The views of a scene show one set of named points, each view turned or mirrored, and shifted as a whole, with a little noise and some points left out.

Scene 1
View 1
J127: [  2  -7  -5  12   2 -14 -12  -3   2  -5   7  -1   6  13 -10 -10  -7   2
 -17   3  -3   4  -8   2]
J825: [-12 -13   2  10  -2 -14  -9  -9   3 -15   2   5   4   9  -9  -4 -12   2
  -9   6  -7   4   0   5]
J361: [  5  -7  -2  14   2 -22 -19  10   7   1  14  -8   4  11  -4 -19  -4   2
 -24  -1   2   8   1   2]
J518: [ -1  -1 -10  13  18 -10 -17  -3  -7 -18  18  -3   2  -8 -25   3   5  -9
 -12  -6  -1   3   0   7]
J566: [ -4 -11  -3   7  -9 -14  -7  -5   7 -12   7  -6 -11  16   0   9  -2  -6
  -7  -2  -5   7  -9  11]
J874: [-14 -10   9   9  -7 -13   2  -3   8 -21   3   4 -13   9   0   3 -14  -2
   0   7  -2   4  12   7]
J264: [  0  -1  -4  16  10 -15 -15   1  -1 -10  13   1   7  -4 -14 -10  -3  -1
 -17  -1   1   4   6   2]
J336: [  4  -1   3  11   5  -4  10  -5   5 -15   4   3  -9  20 -13  -6 -21   0
  -2  14   5  -1  10  -5]
J435: [  4  12  -9  18  -1  -6   5  -5  -5 -22   9   8 -18 -13  -4  20  -2 -12
  -2  -4   6  -2   8   8]
J758: [ -3   2  -4  16 -26 -13   9  -6   4 -17  -3   9 -23   0  19  23  -7  -5
  -1  -4   0   0   0  12]
J941: [ 14   1 -14  17  16 -12 -18   1  -4  -1  15  -4  12   3 -22 -14  -1  -1
 -23  -1   2   2  -6  -1]
J91: [  2   3  -1  22  -6 -16  -4   2   2  -8   2  11   1  -3   3 -11 -15   4
 -16   5   4   0  11   0]
J65: [ 14  -3 -11  13  15 -10 -13  -2   0   1  11  -6  13  18 -23 -17  -6   1
 -21   5   0   3 -12  -5]
J86: [  5   2  -8  13 -13 -11   3  -3   5 -11   5   1 -18   8   7  15  -3  -6
  -6  -2   2   2  -4   9]
J375: [-25 -21   6   9  -7 -24 -23  -4   4 -18   7   1   5   1  -4  -2  -3   1
 -12  -2 -14  11   1  13]
J47: [-14 -15   0   5   8 -10 -11 -13   0 -21   9  -2   1  10 -22   5  -5  -5
  -3   2 -11   5  -5   9]
J359: [  3  -3  -7  17   1 -18 -17   1   1  -3   9   1   9   2  -7 -11  -4   2
 -22  -1  -2   4  -4   3]
J572: [ -2  -6  -8  10  -4 -12  -7  -8   2 -12   6   0  -6   9  -5   9  -3  -6
  -9  -1  -5   3 -12   9]
View 2
J336: [  7   3  -2   0  -6 -16  -1  31 -16 -12   0 -13   3   0  12  40   1   7
   4  -5  -1  24  -4 -16]
J86: [ 13   9  13  11 -11  -5  -8  13   3  -2   2 -10   0  -5   9  19  -4   1
 -20 -11   4  20 -10  -4]
J91: [ -4   6  14   0 -10 -15  -3  15 -14 -15  -8  -8   3   5  -6  10  -4   7
   5  -3  -2  20 -11  -8]
J65: [ -7 -12  11  17  -6 -26  -1  17 -18 -20  12 -23 -14   1   3  17  -8  26
   5 -20 -16  18  -2 -27]
J435: [ -1  13  20   0  -5   5  -3  10   5   9 -12 -14   2  10  15  24   7   1
 -18 -11   3  13 -11 -15]
J566: [ 12   3   3  15  -5 -15   1  16   3  -7   2 -14 -11 -15  10  15  -9   2
 -15 -14   4  19   0  -3]
J375: [ -5   2  -2   8   3 -24  16  10   2 -11 -16 -15 -17 -16   0  -4 -12  -2
  -2 -11   3  16   7   4]
J941: [-13  -8  20  16  -5 -18  -2   9  -8 -12   6 -21 -15   4   3   6  -7  26
   1 -24 -16  13  -3 -28]
J359: [ -8  -3  13  12  -7 -19  -1  10  -8 -17   1 -14 -10  -3  -4   2 -10  14
   1 -15  -8  17  -4 -13]
J572: [  6   0   8  14  -4 -16   1  10   1  -5   1 -19 -12  -8  10  16  -3   4
 -16 -13  -1  18  -3  -7]
J47: [ -2  -4  -3   9   6 -21  16  15  -1  -5  -8 -25 -20  -9  16  19  -3   3
  -7 -15  -2  16   6 -10]
J825: [ -3  -2  -2   6   2 -25  13  17  -9 -13 -11 -20 -12  -6   5  17  -3   2
   2  -6   0  20   0  -6]
J874: [  8  10  -4  -2  -3 -14   6  23  -3  -6 -12 -10   0 -10   8  23  -5  -5
  -2  -4   8  22   0  -1]
J758: [ 18  16  14   6 -12  -2  -7  10   8   2  -8  -8   5  -5   7  18   1 -12
 -26  -2  13  20 -15   9]
J127: [ -1  -5   8  14  -5 -23   1  15 -10 -16   3 -18 -12  -6   1  12  -8  13
   0 -14  -7  19  -2 -12]
J361: [ -4  -1   8  11  -9 -20  -4  19  -8 -21   6  -7  -7 -10  -6   1 -20  19
   8 -20  -7  19   1 -16]
View 3
J336: [  4  24  -1   8 -12  18   6 -17  -1   1  16   0  -6 -17   8 -17   7  -1
   0 -17  -9  -8  -7  14]
J435: [ -3   2   8   4  -3   6   6 -39  -5  -6  18  14  -1   3  20   9  -9   8
 -10  -3  -7  -9 -11  12]
J86: [ -7   2   4   7   2  18  -7 -27 -10  -9  15  22   8  -7  13  -1   2   5
   3  -5  -4  -3   2  11]
J941: [ -1  -9  10   3   7   0  12  -3  -1  15  21   0  -2 -23   3 -11  -8  -4
  17  -7   3 -27 -17  -3]
J359: [ -2  -8   8   9  11   3   4  -4  -4   4   9   8  -4 -18  -4 -13  -7  -5
  15  -3   2 -11  -9   1]
J566: [ -2   3   8   8   5  17  -4 -11  -2 -10   9  11  16 -13   6   0  10   5
   5   0  -2  -1   3   6]
J264: [  0  -4  10   9   4  -1  11  -7   1   5  10   3  -7 -14   0  -9  -6   0
   7  -2   1 -14 -17  -2]
J375: [  6  -2  10  13  14   3   3   4   6 -13  -9   2   6 -10 -10  -3   2   3
   1  10  -1   8  -4   0]
J825: [  7   8   4   7   7   6   4  -4   5  -7   2  -3   5 -16  -1  -9   1  -4
   1  -2  -5   0  -3   9]
J127: [  1   0   6   6   8   8   2  -2  -1   2  12   2   4 -21   0 -13  -1  -5
  13  -5   0 -11  -4   4]
J518: [  3  -8  16   3   6  -3  17 -11   4   5  16  -1   4  -9   9   8  -4   6
   2   1   1 -20 -19  -4]
J91: [ -2   3   0  12   1   5   2 -17  -6  -1   7  12 -18 -11  -2 -19 -12  -5
   5  -6  -4  -2  -9  11]
J758: [ -6   4   1   8   3  19 -12 -36 -11 -20   8  26   6   2  13   3  -3   4
  -6   1  -7  11   8  20]
View 4
J86: [  3   1   3   4  -8  13  -1  -3  10  -1  -4  -1  -6  11 -23   4   5 -10
  -8  -1  -4   0   6  10]
J375: [-12 -27   4  -1   7  -5  -1  13   2  11   6  -7  14   2  -8  15  -3  -6
   8 -21  -8  -2  20  -6]
J758: [ 18  -6   8   0 -14  12  -2  -4  12   6   0   7 -10  11 -32   4   2 -21
  -9   4 -12  -5  13   5]
J91: [  1   4   3 -13  -9  11 -11   6  -3   4  13  -7  13  -2   0   0   1  -1
 -13  -5   1   3  11   0]
J65: [-25   4 -10  -2   3  16  -7   8   1 -17   1 -23  12   0  11  12   5  14
  -2 -17   8  14  -3  14]
J127: [-15  -6  -5  -3   0  10  -6   8   4  -6   3 -13   7   0   0  12   2   3
  -2 -16   2   6   6   6]
J359: [-16  -1  -1  -8   5   9  -4   8   0  -3   5 -19  12   0  -1   8  -4   3
  -3 -10   3   7   7   1]
J336: [  1  -2  -4   6 -23  17 -12   4   0  -4   5   7   9   4   5   5  20   7
 -13 -20   0   0   6  18]
J825: [ -4 -19  -1  -1  -5   8  -7  11   2   0   8  -6   8  -1  -1  14   7   0
   2 -21  -6   1  13   4]
J47: [ -5 -22  -1  13   1   9   3  11   2  -2   4  -8  12   7  -3  17   9   1
  11 -26  -9   4  11  13]
J361: [-32   2  -2  -9   3   1  -5   6   1   0  -4 -13  15   2   1   5   0   5
  -9 -12   9   3   6  -1]
J518: [ -6  -3   5  15  10  12  12   9  -6  -4   8 -23  23  15  -4   6   0   6
   7 -13  -5  12   5  16]
J572: [ -3 -11   0   5   0  12   0   4   8  -5  -1  -9  -1   8 -13  14   3  -5
   2 -11  -6   5   6   9]
J264: [-11   0   2   0   4   8   1  10  -5   0  10 -18  22   6   2   4  -1   5
  -1 -13   1   8   8   6]
J941: [-20   7  -4  -1   8  15   1   8  -4 -12   6 -28  18   4   7   6  -1  12
  -1 -13   7  15  -1  11]
J874: [  3 -15   5   5 -13   5  -4   6   2   9   5   7  10   7 -10   6  10  -7
  -4 -17  -8  -5  15   6]
View 5
J572: [  8   8   3 -19   7   8   0 -10   6  -8 -14  -7   0   2  -8  11   8  -4
   8  -7   5   0  16  18]
J86: [  5   8   2 -18   6   7  -2  -9   0  -2  -8 -17 -11   4  -5   0   5  -2
   1  -4  -3 -13  21  26]
J65: [ 10   3  -7 -11  24 -10   1 -22  11  -2 -10   9   7 -12  -7   9   2  -5
  18  -8  -2  30  11   4]
J435: [ 27   5   7 -13  10  14   9   0   9  -1 -10 -21   0   5   2  -7  -4  -5
 -10   7  -9 -10  17  27]
J825: [  2   8   4 -14  14  11   6   0   4  -1  -7   1   6  -6  -7  14   4   0
   6  -7  19   4   9   8]
J127: [  3   6  -1 -14  14   0   2 -14   5  -1 -10   2   3 -10  -8  10   4  -3
  13  -9   8  13  14   8]
J264: [ 15   3   4 -13  13   7   7  -9   8   4 -15  -1   7 -16  -4   1  -3  -4
   5  -1   3  12  17   7]
J91: [  0   5   3  -8  20   3  12  -4  -3  12   0  -8   2 -15   0  -7  -8  -3
   5  -4   8   4  21  12]
J874: [ -1   6   5 -10  14  16   0  10   0   3  -3  -4  -5  -4  -6   8   4   9
  -6   2  15 -12   8  14]
J375: [  0   8  11 -22  -1  22   2  -1   4   4 -20   2   9 -19 -12  18   6   1
   6  -8  27  -1  17   2]
J359: [  5   5   2 -15  11   2   4 -17   4   6 -14  -1   6 -17  -7   2  -1  -6
  13  -9   6  15  22   6]
J941: [ 19   3  -2 -13  18  -6   4 -22  13   3 -17   5  11 -17  -5   3  -2  -8
  14  -4  -5  28  17   4]
J518: [ 32   3   5 -16   7  11   4 -10  19  -3 -24   0  14 -10  -4   6  -1  -5
   2   4  -3  14  13   8]
J47: [ 15   8   4 -17  10  16   2   0  14  -9 -17   5   9  -1 -10  21   9   1
   3  -1  15   5   4   8]
J361: [ -3   2  -1 -13  12  -3  -7 -19   2  11 -16   7   0 -25  -9   3   2   3
  14  -7   2  14  22   2]
J336: [ 3  4 -4 -2 31 -1  2  3  3 -1  5  2 -6  2 -2  4  2  8 -1  3  1  4  0 15]
J566: [  2   7   2 -20   3  10  -7  -9   3  -6 -15  -5  -6   0 -11  14  12   1
   5  -6   7  -7  15  17]

In a view up to two points have been moved. Name them for each view, in the order of its rows, or write -.
view 1 => -
view 2 => J941, J825
view 3 => -
view 4 => J874
view 5 => J264
